Each row is a point on a landscape with many valleys, with its height.
A ball rolls from a point to the lowest of its 2 nearest points, and stops where none of them is lower. Distance is the straight distance between rows; heights are no part of it.
Bapog: [ -8 -20 -28   9  10 -26 -32  34  -5   2 -20 -24 -26  -7  29  38  12  -9
  -1  40 -15  -8  -2 -32  -1 -13   8  14   2   7 -25 -40 -25   7 -39  11
 -20 -23   7   2  33 -20  35 -55  -4 -46  17   7   3   8 -13  -8]  h=187
bika: [  5  56  -6 -25 -16  15  38  17  -4  14  43  -4 -16 -27  -2   0  51   6
 -13 -31 -28 -13  17 -28 -10  28 -10  12   1  13  -7 -11 -25  13  -1  40
 -40  31   6   5   1  27   7 -24  10 -22  13 -16 -15  22 -12 -62]  h=769
fozab: [ 21 -32  12 -14  18  -2 -12   0  36  39  16 -11  44  -5  29 -20 -19  -5
   9 -15 -28   0  17   7 -33 -22 -16 -17 -18   7  -2   9   6  31   0 -13
   4  38   8  54 -17  43  -8 -20  25  29  13 -10 -10   3 -13  48]  h=372
Tutas: [ 40 -32  19  -2  23 -34   8  26   7  32 -11   4  67 -23  22   3  -2 -10
  21  41 -24  12   5   2 -60 -21  -2 -12 -15  10  53  -7  -1   5   3  -6
 -10   0 -39  10  -3  15   4 -15  27   2 -23  19   3  37   0 -18]  h=529
Fegov: [ 27 -52  12  16  19  -5 -30  -9  -6  38 -10 -17  50  10  -3   6  -4  -7
  13  -6  -7 -26  20   6 -19 -14  11   9   5  22  -5   9  17  63 -39 -15
 -18  14 -17  41  48  12   3  -2  -1  35   4  -5  59  26  21  40]  h=394
tepo: [ 17 -37  30  -6  37  -8   8  18  22   7  -4  -6  40  16  -7 -15 -37   6
  10  -3  -9   3  10  33 -28 -12 -35   1  10 -28  31  -4   3  -2  32  12
 -21   4 -31  26 -21   8 -32  44   9  53 -34   1   9   8  -7   6]  h=528
gon: [ 19  -8  -2  33  16  15 -24  25  -6 -21  -3  -2  35  -7 -18  34   9  31
  44  -2   6  13  22  25  13 -32 -19  25 -17  -7  -2 -31 -17 -30 -20 -15
   2  16  15 -47   9   6 -32  19   8   8 -19  25 -30 -14  45 -16]  h=547
lamus: [-22  34  12 -21 -23  14  -6 -23   2 -41   0  22 -20   0   1 -19 -10 -16
 -22  -9  12   8 -49  18   0  -6  27 -50  -9  15  33  35  18 -25  23  14
  54   1   2 -50 -19   2  -7  37   8  -6  21  40 -19 -18  -5  23]  h=143
Zino: [  9  35 -22   4 -15  -6  37 -16 -19  10  -5   4 -31 -17  -8 -17  -6  16
 -25   4  13 -26  22 -25   1  22  -6   8  -4 -18 -44 -26 -19 -16  -2  18
 -26   1  -1  45  27 -17   8 -30 -30 -41 -13 -36  -1 -28 -24 -26]  h=740
sopo: [ 23 -25  24 -20  32  -8 -11  36  16  15  -4  -3  68 -21  38  23  10 -15
  22  32 -25  -2  -9   1 -52 -35 -30   1  -8  14  54 -27  -9  31 -11  26
 -47  24 -47   1  -4   8  14   2  18  15 -24  21  40  36  -4 -41]  h=513
Dis: [-26  30 -16   4 -15  16   5   6 -29 -11 -22  -6 -53 -11  35  29  20   2
 -18  48   1  13 -12 -29  24  44 -11   0  10 -22 -34 -39 -23 -20 -26  11
 -23 -30 -23  -9  -4 -50  39 -36 -15 -50 -27 -44   6 -14 -15 -38]  h=714
gika: [ 22  27 -29 -27 -22  -2  35 -19 -33  11   4   6 -32 -44 -16 -10  16   5
 -16 -16  -8 -25  35 -30 -31  25 -11   6 -24  28 -14 -10 -33  -3   8  20
 -18  11  13  17  45  27  -4 -53 -10 -46  10 -12 -10  -7 -14 -45]  h=754
baro: [-28  32 -21  12 -24  29  -8  -8   2 -25  -3   7 -39  39   4  -5  11  15
 -31  -7   9  38  -4  13  44  21  24 -40 -13 -15  -9  33   2 -40  27 -10
  55 -38  39 -30 -49  -5 -12  -3  26   1  12   0 -82 -36   6  21]  h=646
Demal: [ 10 -57   0  35  11 -22 -22 -14 -31   3 -54   8  -4   1  -7 -21 -45   4
   9  31  25   1   5  11  13  -1   5  11  -2  -2  -7   2   2 -30  25 -45
  37 -31   6 -11  15 -33 -15   9 -17   2 -27  -8   6 -23   1  51]  h=606
sove: [ -6 -14   9  17  -6 -43  -4   1  -7  37  22 -14  13  58  -4   0  42  -7
   6 -21  -3  21  33   2 -10  29  32 -12  24  14  30  33   7  43 -25 -32
 -16 -29 -37  36   2 -20  27  -6  -2  47   6   7  14  50  19  -1]  h=386
Miti: [-28 -14   7  -6  18   1   6   1  10  -2 -21 -21 -18 -26  18 -21 -57   1
  14   2  14 -59 -15  17 -12 -18 -19  32  25 -19 -16 -33 -11   0  34  15
   3   9  -1   1   3   9  -1  13 -32  29  -5 -18  50 -27 -25  41]  h=581
fup: [ 16  28  24  11  -8  -8  47 -10   2  44  26  23  24  -2 -34  -9  29   4
 -20 -39  -8 -12   0  -6  -7  14  13  21   7  -1   9   8  19  46   0  29
 -36  37 -15  16  14  12 -16  16  -1  23  -5 -36  25  32   3  -3]  h=446
Zif: [-27  44 -12 -12 -10   9  30   6  -9 -34  25   5 -29 -13  14  -1  46   6
  -6 -26  10   0   2 -18 -13  43   3  -8  -4  31  36  28 -11  -7  40   0
  34 -23 -11 -77 -35  14  18  20  -1  36  -4  12 -29   2  -9 -12]  h=309
tode: [-13  -4  24 -35  -7  50 -25   2  33  -4  39   9  31   8  35 -17   9 -31
   2 -13 -24  16 -41  25  -5 -17   3 -55  -9  14  37  30  21  11 -16  -3
  28  30 -18  -9 -61  10   0  14  43  18  29  28 -10 -10  11  24]  h=31
mugu: [-21  15 -21  18 -30  44 -16 -24 -28 -46 -23  17 -47  20 -13  -9  12   6
 -23  23   9  43 -19   3  44  40  27 -29  -4   0  -4  21   1 -45  21  -2
  56 -34  21 -54 -39 -22  -8  13  -2  -6 -23  -9 -53 -37  11   7]  h=662
vali: [-18  28  -9   0 -24  28 -13   8   7  14  52  -2  -4  -6  56  -1  65  -9
  19 -16 -18  18  18  -5  26  27   4 -20  -6  35  -4  21  -6  12 -35 -44
  18  28  15 -18 -37   8  24 -28  24 -19  32  14 -34   5  14  -9]  h=169
Lamu: [-11  30   0  15   5  27  -4  -3  26  15  18   3   6 -34  13   5  17  20
   7   2  -4 -20 -24  -2   4 -31 -19  16 -16 -10 -28 -43  -2   5 -32   9
  -4  42  21 -36  14  14 -12  -7  10 -32  13 -12   7 -32   7  14]  h=452
gotog: [-20  27  18  20 -21  22   1  -1 -38  18  24  16  18   1   6  -5  23  13
  22  14   4  51  -4   6  23  43 -28 -19  -5 -11  25   1  10   9 -32 -43
  -7 -12 -45 -11 -41 -51  -1   8   9  -4 -40  -8  14  -7  25 -30]  h=296
ronun: [-30  14 -19  -1  -4 -19  17   1 -17 -26   7 -20 -47  -1   0 -10  37   8
  -5 -33  33  -9  24 -16  -1  51  31  15   5  24  24  34  -4   6  38   2
  34 -29   5 -49  -2  17  19  30 -11  57   6  16  -9  12  -2   6]  h=335
vilu: [ -8 -30   8  33   2 -12 -39  -3 -13  33  28 -27  29  48   9  10  20   2
  19 -22  11   8  37   4  12   6  17   3  24   8   0  24  19  59 -50 -45
 -26  -7 -29  40  16 -18  21  -9  -5  43   7  -2  34  25  26  16]  h=363
palu: [-27   2  12   0  20  -2   7  12  23  -7 -11 -21 -21   2  33  -4 -39 -13
   1  22  10 -22 -32  -8   2 -21  -7   8  32 -36  -3 -17  -4  -5  11  10
  -2  -5 -24  -8 -29 -21   4  18  -5  16  -9 -11  40 -16 -16  22]  h=593
Tem: [ 34  -6  10   3   5   8  25 -25  -1   0   2  29  49 -23 -43 -10   5  16
   8 -14   5   9   6  18 -33   2 -11   1 -20   5  24  -1   9 -15  25 -11
   4  20  -3 -26  13  31 -47  33   6   8 -26  13  -8   8  29  -7]  h=493
repum: [-36  18   6  10  -2 -14  -3   1  39   4 -10  -4 -20  44  34  -9 -30 -11
 -29  23 -15  17 -28 -32  27 -12  -3 -40  25 -26 -13  11  15 -11   9  -8
  10 -38  -5  39 -51 -28  13 -10  24 -30  18 -18 -25  -7 -26  24]  h=615
Fubun: [ 14  -9   8   9   5 -38  34  -8 -21   5 -43  23   1 -31  -6  -4   1  10
  -9  44   0   1   2 -17 -34  18  -6   5  -8  11  10 -22 -12 -35  31  -4
   7 -38 -13 -12  24 -13 -12 -12  -2 -50 -37   3  -3  12  -4 -16]  h=98
Fop: [ -2  51   3  -9 -39  29 -15 -50   1 -49   0  41 -32 -17 -29  -9   7  -2
  -9 -28  36  -3 -21  28   6  -9  35  -5 -34  21  -5  12   4 -39   8   8
  53  38  44 -58  26  33 -27   2  -5 -32  16   2 -29 -50  21  14]  h=226
tuvak: [  8  11   2 -19 -13  34   9 -17 -21 -38   7  26 -11 -26 -53 -44 -46   7
  11 -19  21  -3   4  41  -2  18 -21   0  -1 -12  -1   4  -1 -29  27 -12
  37  23  25  -1  -5   7 -20  22  -7   3 -20 -14   7 -35   0  -8]  h=154
baden: [  9 -34   1  39  25  -4 -24  24 -14  -2   2 -11  28  -3  -3  27   9  30
  40   4  23 -18   9  14  -5 -23  -2  37  -6   4   0 -22 -13   9 -17 -28
  -1   2  -6 -60  27   8 -17  30  -7  31 -11  20  19   7  36  17]  h=568
Los: [ 13 -47 -21 -10  25 -37 -25  38 -28  -7  -1 -23  18  10  34  41  -6  -4
  34  34 -13 -12  21   6 -49 -30  20  19  -2  -5 -16 -41 -12  26 -20   5
 -54  -1 -47  61  30 -30  21 -43 -10   5  11  22  24  22 -28 -36]  h=803
Kubab: [-24 -23  -9 -31  19 -16  27  21  20  15  -6 -22   2 -21  34 -11  -9   3
 -10 -50  -8 -38  -9  -8 -28   8   8  39  24  -5   5  -7 -13  64  18  62
 -21  32  -5  17  17  53  18 -10 -24  59  31 -20  60  16 -38  19]  h=827
dag: [ 28 -13  27 -10  -4 -15  -5 -24  26  60  15   8  56   6   1 -28  -8 -15
 -16 -10 -19  12   8   4 -12 -19   9 -28 -13   5  17  38  42  35  -3 -24
  11  23  -2  69 -14  29  -6 -12  31  13  23  -4  -7  34  -2  51]  h=396
Muge: [ 18  -3 -23 -17 -13 -42   9  22 -51   8  16  -7  18  -2  26  37  32   2
  15  30 -13   8  35 -12 -29  10   2   9  -7  16  -9 -29 -14  17 -38   0
 -45   3 -38  43  22 -28  27 -52 -15 -28  11  11   5  35 -15 -62]  h=792
fupe: [ -9 -29  -8  -6  11  25 -26   9   2 -33 -50   7 -33  16 -37 -20 -63  -3
 -11  24  22  11  -5  42  64 -32  -6   4  20 -33 -15  -2   5 -70  40   5
  29 -28  42  -7 -17 -22 -28  41 -28   0  -6  17 -17 -42 -10  19]  h=605
leruz: [ 17 -16  17   8  33 -21  34  18  43   2 -21  -9  16  25 -12 -24 -51  22
  -4   1   1 -15   4  23  -8 -24 -19  23  33 -42  -4 -22   1 -11  60  18
 -34  -8 -13  34 -16 -16 -38  37  -5  33 -35 -11   7   1 -10  11]  h=514
Ninat: [  5 -40  11  38   7 -23 -18 -20 -18  -1 -28   7  12  -2 -19  13 -12   2
  20   9  26  -1   1  14   2  -7   7   9 -13   9  16  17  11  -4  -8 -38
  19 -12  -9 -45  37 -17 -27  37  -9  14 -29  24  28  11  27  37]  h=587
Ged: [ 10  -2 -27   2  -8  -8  -3 -32 -28 -30 -35  11 -37 -13 -42  29  15 -10
 -30  15   5  10  11 -18   6  36  20  19 -22  29  -1   8 -20 -45  21  20
  16 -47  31 -37  49 -10  -8  -4  -9 -41 -13  10 -40  17   9 -31]  h=262
niva: [ -7 -26  -1  -3   1  -2 -35 -13  29 -42 -29   8 -26  30 -19  -8 -45 -19
  -4  -5  24 -17 -32  22  38 -55  21   6 -11 -13 -12  17  10 -36  27  16
  42 -11  44 -36  -1   8 -21  34 -13   5  19  37 -19 -39  11  44]  h=584
guvu: [ -1   1 -35 -12  -2  -2   7 -13 -53 -46 -20  -4 -51 -26 -31  16  25  10
 -14   1  20   3  46 -14  11  58  12  31 -30  24  -2   7 -36 -49  34   9
  31 -37  23 -44  34  10  12  -4 -20   0 -26  -1 -25  -5  11 -37]  h=304
subez: [ -1  10  27  11  -6  -7   5 -30  15  52  14   8  22  33   1 -34 -19  -2
 -20 -26  -6  -3 -14   1  15  -6  -3 -14   9 -17   5  40  37  41 -19 -22
  -1  26   0  62 -12  -6  -6   7   8  26   9 -35  34  10  -7  40]  h=422
nol: [ 27 -31   5 -17  27 -35   9  27  15  16  10 -35  28  39  11  24   5   0
   0 -16 -24 -22  19  -3 -35 -33  18  17  23  -2  -4  -8  -6  55   3  49
 -62  10 -33  64  15  18  13 -22  -6  49  30  15  28  44 -15 -10]  h=816
tevik: [-13   0  19 -10  -3  12  -5   1  16 -19  24  16   9   6  14 -10   4  -4
   0 -24   1   7 -26  25 -12  -3   8 -29  -4  -3  37  22  19  12  -4   0
  29   4  -9 -37 -24  16   5  38  13  29  12  25  -9   0  -4  29]  h=90
Gema: [ 17 -24  25 -33  33  47 -11  -7  17  -9   2 -14  35  -6 -26  -9 -61 -13
   7 -11  -2 -22 -11  38  -6 -28 -42   7  25 -21  -3  -8   0  15  -4  29
 -32  32 -17  43  -5  22 -13  40 -10  55 -16  -9  44  -8  -7  13]  h=548
Memud: [ -3  35  11   2 -10  38  -4  -4  41 -14  -2  16   3 -17 -15  16  -1   8
  -3  22 -14  13 -42 -10   7 -34  -2 -18  -7 -32 -16 -32   9 -36 -19  15
  -1  13  34 -26 -11  -9 -26   1  29 -70   2   2 -29 -31  16 -15]  h=417
pid: [  1  10 -31  16 -20  12 -43 -42 -37 -14 -20  -1 -44  18 -41  24  -7  -3
 -18   8   5   1  16 -20  49   0  12  10  -4  -5 -55  -3 -16 -36 -43  -8
   8 -17  52   0  39 -29  18 -34 -14 -57   1 -40 -18 -28  16 -15]  h=53
fegug: [-14  60 -15   9 -14  26  19  -4  -6  -2  24   7 -21 -13  25  18  62  25
 -11  -9  20  14  15 -14   7  54  11  -5 -30  16   9   4 -11 -15  21 -22
  22  -6   4 -82 -25  17  -5   6  -3   7 -17   0 -56 -12  13  -9]  h=273
Vus: [-27   0 -17  -1  -1 -31  -3  44  31   3   9 -33 -29   5  52  21  27  -5
 -10  21  -6 -14   4 -44   5 -13  10  -2   7   6 -18 -25 -24  30 -25  10
 -23 -16   2   8   7  -9  38 -53   5 -27  41   1  -5  23 -24 -11]  h=223
Benam: [ 14 -35  -2 -24  31 -37  27  34  26  13  -9 -27  16  -5  15   3 -19  -2
   0 -20 -16 -49   9  -6 -36 -25   2  39  20 -10 -22 -22  -8  60  33  57
 -43  24  -8  44  15  55   5 -28 -18  45  23   1  38  22 -33  20]  h=822
nit: [  7   0   4  -2  22  10  10  30  35  12   6  -6  29 -31  29  10   0   2
  13  11 -18 -32 -11  -3 -25 -32 -23  14 -15   0 -11 -41 -19   9  -2  22
 -19  38   4 -17  -4  36  -6 -10   5  -9   5   6   4 -20  -9  -3]  h=473
lebul: [ 21 -63   1  -2  42  -4 -25  19  17  22 -21 -31  30 -18  23 -22 -41 -12
  34   4  -8 -23  16  23 -37 -32 -16   8 -17   5  -2 -14  -4  11  16 -18
  15   9   0  39  -2  35  -1 -23  -1  32 -12  15  12  -8 -16  40]  h=345
bani: [-21  18 -12  27 -27  21 -25 -18 -47 -23   4  11 -38   8 -12  22  38 -10
   3  26  22  36  -2 -17  45  41  19 -12  -6  13   0  13   4 -16 -31 -33
  21 -39   0 -59 -22 -37  16   8  -2 -12 -12 -16 -15 -10  24 -11]  h=682
nur: [  9  34 -13 -19 -17  -9  20  22 -27   6  43  -4  -7  -4  22   7  33  -5
   2  -6 -10  10  25 -24 -10  30  -6   2  10  14   0   3 -19  12 -13   7
 -44   7 -34  42 -16  -5  26 -27   0 -10   6  -7  -4  15 -14 -61]  h=781
veg: [-34  -2  10   7  12 -18  -5   6  32  -1 -30 -21 -21  13  40  -4 -40 -17
 -23  34 -14 -21 -45 -34  13 -25   5   2  29 -29  -5  -2   6  -8   4   6
  -2 -32 -10  17 -23 -35  21  -8  -4 -30   8  -9  19 -17 -35  21]  h=604
Zum: [  8  13  13  33   1 -17  38 -12  -1   8  -8   5   6  38 -42 -20 -27  30
 -17  -8  15   2  11   5  12   4 -12   7  32 -48 -20 -10  17 -11  30  -4
 -34 -14 -16  51 -14 -43 -32  39  -7  22 -37 -22   4   0  12  -8]  h=494
Mon: [ 32 -18  15   3  13 -55  30  -3  31  30 -17  21  47 -13  -7  -1  10 -17
 -16  12 -20   0  -4 -16 -48 -19   9 -15 -14  11  54  10  11   0  28   2
  -4  -9 -20   8  13  22 -13  -2  22 -17  -3  20  -2  51  -2  10]  h=543
risam: [ 39 -35 -18 -12   3 -27 -12  -8 -21 -14  -6   6  -2 -28 -44 -14 -23 -10
  17 -25   4 -15  34  25 -19  -9 -12   8 -15  18  -7  14 -20 -20  18  -5
  20  -2  36  24  45  40  -4 -22  -9 -16   9  19 -10   5   2 -13]  h=274
Vazap: [-34  35  -3  30 -17  -5   6 -19  14  10  -3   4 -29  46   6 -23 -13  19
 -32  -7  -1  19  -5 -19  45   6  14 -27   1 -16 -18  40  24 -15  13 -20
  37 -33  20   6 -43 -21 -10  10   6  -3  11 -15 -43 -25  -5  32]  h=630
Zolu: [ -2 -34   0   1   3 -44 -21 -22  37 -14 -41   0 -21  19 -26   4 -32 -22
 -23   1   3 -14 -20  -1  25 -51  34  19   2  19  -2  28  16 -23  25  22
  31 -26  45 -18  26   4 -11  26 -12 -22  21  36 -10   9 -11  31]  h=570
tuzo: [ -8  31  23  23  -4  -4  13 -49  34  52 -13  26  20   5   6 -33 -29   9
 -41   7   9 -14 -39 -11   6 -36   4  -9   4 -30  -4  19  56  25  -2 -22
  14  18   0  30 -22 -16 -15  16  -3  -5  -8 -45  28 -37 -15  56]  h=445
sapur: [-23   5 -17  22 -19   1 -19  -4 -49 -16 -24   5 -44  -1   3  46  34  -5
 -14  56  -1  40 -21 -36  37  53  10  -7   7   3 -29  -4 -13 -14 -29 -12
  -5 -57 -14 -37  -9 -49  26 -14 -14 -24 -19 -27  -6   3  12 -18]  h=699
zage: [ 24  29  32  23  -2   4  40 -20  23  41  23  29  42   3 -23  -3  29  29
 -10 -16   6   6   0   4 -11  17 -16   5 -18  -8  10  10  23  29   4  -8
 -18  30  -5 -18   6  10 -38  26   8   8 -18 -16   9  19  27  12]  h=467
Rakep: [  5 -12 -10 -22   5 -21  -2  39  27  26  25 -27   6  -3  65   3  -2 -21
  -5  -1 -24 -22   0 -24 -20 -15  -5  -6   6   4 -18 -12 -10  43 -26  19
 -47  31 -15  68 -12   5  43 -54  18 -11  38  -1  12  28 -45  -7]  h=260
zenud: [ 28 -40 -13 -21  22 -45  -3  26 -14  -1  11 -27  21  50  23  26  -6  -5
  22  16  -2 -21  36   4 -46 -35  12  16  14 -31 -18 -38   4  38  -2  27
 -78   6 -61  90  16 -22  26 -33 -19  32   1  -4  17  24 -37 -26]  h=810
gug: [ 11 -20   3  -3   6 -50  18 -20  44   6  -8   4   6   9 -20   7  -9 -10
 -19 -12  -6  -8  -7 -18 -19 -30  29  -4  -9  25  18  34  15  -5  32   6
  15 -24  15  -1  26  12 -17  23   5 -11  19  35 -16  46 -13  23]  h=557
gebak: [ -9  19  17  35 -11  -5  27 -38   5  23 -19  18  15  24 -29 -40 -47  26
 -16  13  26  10 -11  -9  19  -4 -14  -6  22 -36 -13  -2  38 -21  13 -40
  -7 -10  -5  37 -16 -42 -27  32 -10  -2 -28 -32  16 -30   3  19]  h=472
Biz: [ 21   7   0 -13 -18  -2   6 -19 -13 -15 -12  27 -14  -9 -58  17  -9 -16
 -21   9 -10  19  -9 -17   5   3   1 -19 -15  12   5   7  -7 -49   4  17
   8 -19  35  11  34 -12  -9 -14  21 -80  -4  14 -34  16   8 -39]  h=207
vak: [ 26 -14  27   3   5   3   9 -16  12  44   5  -2  49  26 -29  22   5   5
  -8 -25  -8  -8  -1  12   1  -8  -1  18  11  -4   9  11  26  66 -36  10
 -53  27 -21  36  42  21 -14  17 -10  44   2 -20  52  34  22  12]  h=420
pozas: [-17  41 -11   9  -3  13  29  -7   2   8 -24  -4 -43 -23  32  -1  -5  22
 -39  39   2   0 -12 -47   9  28 -24  -2   5 -30 -36 -63 -32 -21   1  16
 -20 -10  -1  -1  -2 -36  19 -62 -15 -62 -24 -46  -2 -39 -19 -18]  h=726
sig: [ 13 -53 -15 -16   7 -16  -5   5  -2   0 -19 -10  -6 -36   2 -38 -33   3
  28 -16  -7 -28  34  25 -34   3 -14  10 -19  22   1  10  -7   5  26 -11
  40  16  34  15  26  53  12 -27 -11  15  14  17   5  -4 -23  23]  h=312
galub: [  0  15  17  27 -13  18  -7   9  21  27  19  11  31  30  -2   8  18   3
  17   7 -12  43 -14  -1  29  -2  -8 -30  -3 -18  -1   7  18  -6 -44 -36
 -10   5  -7 -13 -41 -28 -18  21  36 -20  -5  14 -20   4  28 -14]  h=350
rif: [-21  57 -15   1 -25  22  18  10  21  16  44 -11 -28  -9  37  10  74   4
  -6 -13  -3  14   6 -31  29  36  20  -6 -15  30  -5  12  -6  13 -17 -11
   2   3  15 -40 -30  17  17  -1  12  -8  15  13 -48  16  11 -36]  h=224
kur: [ 27  13   3  28  -3  23   8  10 -22 -12   9  24  30 -14 -40  18  26  25
  36   6  11  28  18  21   0  10 -23   8 -26   3  14 -16  -9 -14  -7 -33
  10   2  -3 -57  -5   3 -34  30  13 -10 -36  12 -27 -12  46 -34]  h=523
kegab: [ -9 -26  -9 -32   9  21 -45  28 -12  -7  38 -37   8   6  20  17  -5 -16
  30 -31 -10  -2  16   9   1 -10   1  -1  28  13 -10   9  -4  46 -60   6
 -26  20 -10  45  15   0  46 -15   7  24  46  -4  50   8   3  -8]  h=322
bon: [ -5  16   9 -19  -7  49 -36   6  16   0  57 -11  24  24  40  -5  31 -25
  24 -29 -13  26  -4  34  19   2  -6 -21  -7  21   5  19  13  17 -51 -22
  19  41   9  -9 -43  19   3  -4  38  18  38  18 -32  -1  36   1]  h=101
peka: [ -1  -7  -5   2  -2 -22  13   6 -10   8  25 -14  19  38 -22  -8  25  -9
   6 -27  -4  29  40  12  -1  31   8 -13   7  22  42  42   5  11  -1 -20
  -1 -26 -16  15 -21  -4  10  21  13  30  16  22 -24  48  27 -15]  h=409
Tiz: [-24 -15  -8 -22  15  23 -16  42  16   5  30 -46   4  -5  61  13   7 -11
  21 -28 -12 -18  -6  -6   3 -16 -12  13  35   4  -7 -15  -7  63 -41  21
 -29  33   0  33  -6  16  46 -31  -2  28  51  -2  49  -2 -17  13]  h=295
let: [-13 -16 -23   8  -3   5 -45   3 -26  -6 -33  -5 -50  -4  -5  30  -4 -13
   4  28   4  -9  -1 -14  34 -10   3  12   3  -6 -41 -25 -15 -24 -50   3
  15  -7  39 -18  41 -27  28 -38  -2 -51  19 -15  -2 -25  18  -6]  h=125
nin: [-30 -16 -10 -15  17 -12  14  22  16   6   5 -20 -12 -43  47  -9  28  12
   2 -33  -2 -35  -5  -8 -28   9  12  27   2  25   7 -11  -5  48  28  32
  27  23  13 -39  23  72  16 -25 -28  42  39  17  35  -3 -27  49]  h=834
vule: [ 17  11  14  -4 -19   0  25 -23 -41  15 -24  46  19 -35  -8  -8  10 -18
  -5  52 -10  38 -25 -16 -21  47  -6 -25 -17  14  47  -8  14 -26   7 -24
  15 -11 -36 -13  -3 -31  -4 -13  11 -48 -43  -8  23  13  -4 -37]  h=171
Guv: [ -2 -30   7 -47  23  43 -26  10   6 -33 -13 -10   1 -33 -19 -15 -62 -20
  26 -12   7 -37 -23  46 -10 -13 -23  25  10 -14  10  -8  -3 -11  22  25
   9  30  -1  -3  -4  27  -3  25 -23  40   2   4  49 -23  -9  19]  h=565
ponad: [  4  -5  -9   4   0  -5  10 -11  -8 -28 -20  -2 -30 -13 -45 -17 -36   7
   0 -13  16 -18   8  19  12   1 -12  30  -8 -15 -30 -10 -14 -38  33  10
  12 -12  38  -1  25  13 -10  11 -26 -21 -13   6  -5 -20 -11   1]  h=220
zamut: [-15  66   2   1 -41  18  -1 -29   1 -30  10  34 -28   3  -8  -7  20  -2
 -11 -26  20 -14 -39  27   3  -9  43 -21 -21  29  13  30  23 -16  14  16
  48  12  28 -61   5  27 -19  37  -3  -5  28  24 -34 -28   4  37]  h=184
tudu: [ -8  45  24   9 -16  33  -6   3  45  -2  20  17  -1   8   0  21  31   4
  10  17  -7  31 -46  -8  27 -26   2 -24  -4 -17   3   0  24  -7 -39 -12
  -6  17   6 -47 -33 -19 -16  19  38 -40   5  16 -26 -13  23 -16]  h=383
bito: [ -1 -49  -1  27  13   6  -6   5 -16 -19 -47  11  -9  26 -15 -34 -52  17
   8  24  16  30   2  34  41   5 -11   1  11 -27 -12  -4   4 -54  43 -25
  28 -30  12   9 -22 -35 -35  26  -6  21 -36   5 -16 -16   5  30]  h=623
Viri: [ 10  11 -12 -21  -8 -23  22   8 -23  -2  33   1  -6  20 -33 -18   2 -20
 -14 -41  -9  15  32  -1   2  21  11 -22  16  20  12  50  -4 -10  27 -13
   5 -15  -4  46 -10  -1  11   6  10  14  13   3 -22  41  -1 -27]  h=433
vuvot: [ -6  -8  22 -26  31  29 -20  39  26 -10  11 -19  39 -19  51  14  -1  -5
  30  16 -25 -14 -28  14 -31 -30 -44   0   5 -16  24 -37  -9  21  -3  26
 -20  21 -38 -35 -37  19   3   9  14  41 -17  13  32  -8  -5  -7]  h=495
nuf: [-19  45 -14 -19 -23  57  -5 -20   2 -49  15  12 -43 -25 -34 -28  -2  21
   7 -36  33 -14  -3  26  22   3 -13  -4  -3   2 -21 -13  -9 -32   7   6
  32  35  45 -33  -2  26  -4   4 -24  -9   7 -34  -8 -63   1  -4]  h=225
sot: [ 12   4   6  -5 -24  16   3  -4 -61   1   3  26  16 -19  -9  11  17 -22
  20  41  -9  49 -14 -10  -4  29 -18 -31  -4  12  21   1   7 -16 -33 -27
  -9 -14 -33   9  -1 -46  20   1   0 -44 -29 -10  21  17  -2 -37]  h=231
Taba: [ 14   2 -15  -7 -24  18 -20 -31 -48 -36 -19  25 -26  11 -76  22 -19 -23
 -11  13   0  19  -6  -8  37  -7  -5  -4   2  -1 -26  18  -1 -46 -27   5
  -5 -13  31  22  43 -35  -3  -8  -4 -57  -6 -14 -23  -6  20 -38]  h=139
Rurum: [-20   8 -24   3   2 -18  18  16 -25 -34   1 -20 -51  -7  -7   8  31  26
  -6 -30  22  -9  46 -14  17  37  14  26  14   8 -13   8 -41  -9  28  21
   6 -33  14 -29  16   4  16  20 -35  29   0   5 -21  16  -9 -36]  h=347

For each start below, name the point where the ball stops.
zenud -> tuvak
gon -> vilu
mugu -> tuvak
Zif -> tode
gug -> Fubun
palu -> tuvak
Memud -> Fubun
subez -> tuvak
Fop -> tode
Tiz -> pid

For each start below, name every point that the ball comes to, in order.
Zino -> pozas Dis sapur bani mugu baro Vazap repum veg palu Miti Guv Gema tepo leruz Zum gebak tuzo subez dag fozab lebul sig risam ponad tuvak
kegab -> Tiz Rakep Vus Bapog let pid
fupe -> niva Zolu gug Mon Tutas sopo vuvot nit Lamu Memud tudu galub gotog sot vule Fubun
baden -> gon kur Tem zage fup vak Fegov vilu
ronun -> Zif fegug rif vali bon tode
Rurum -> guvu Ged Biz Taba pid
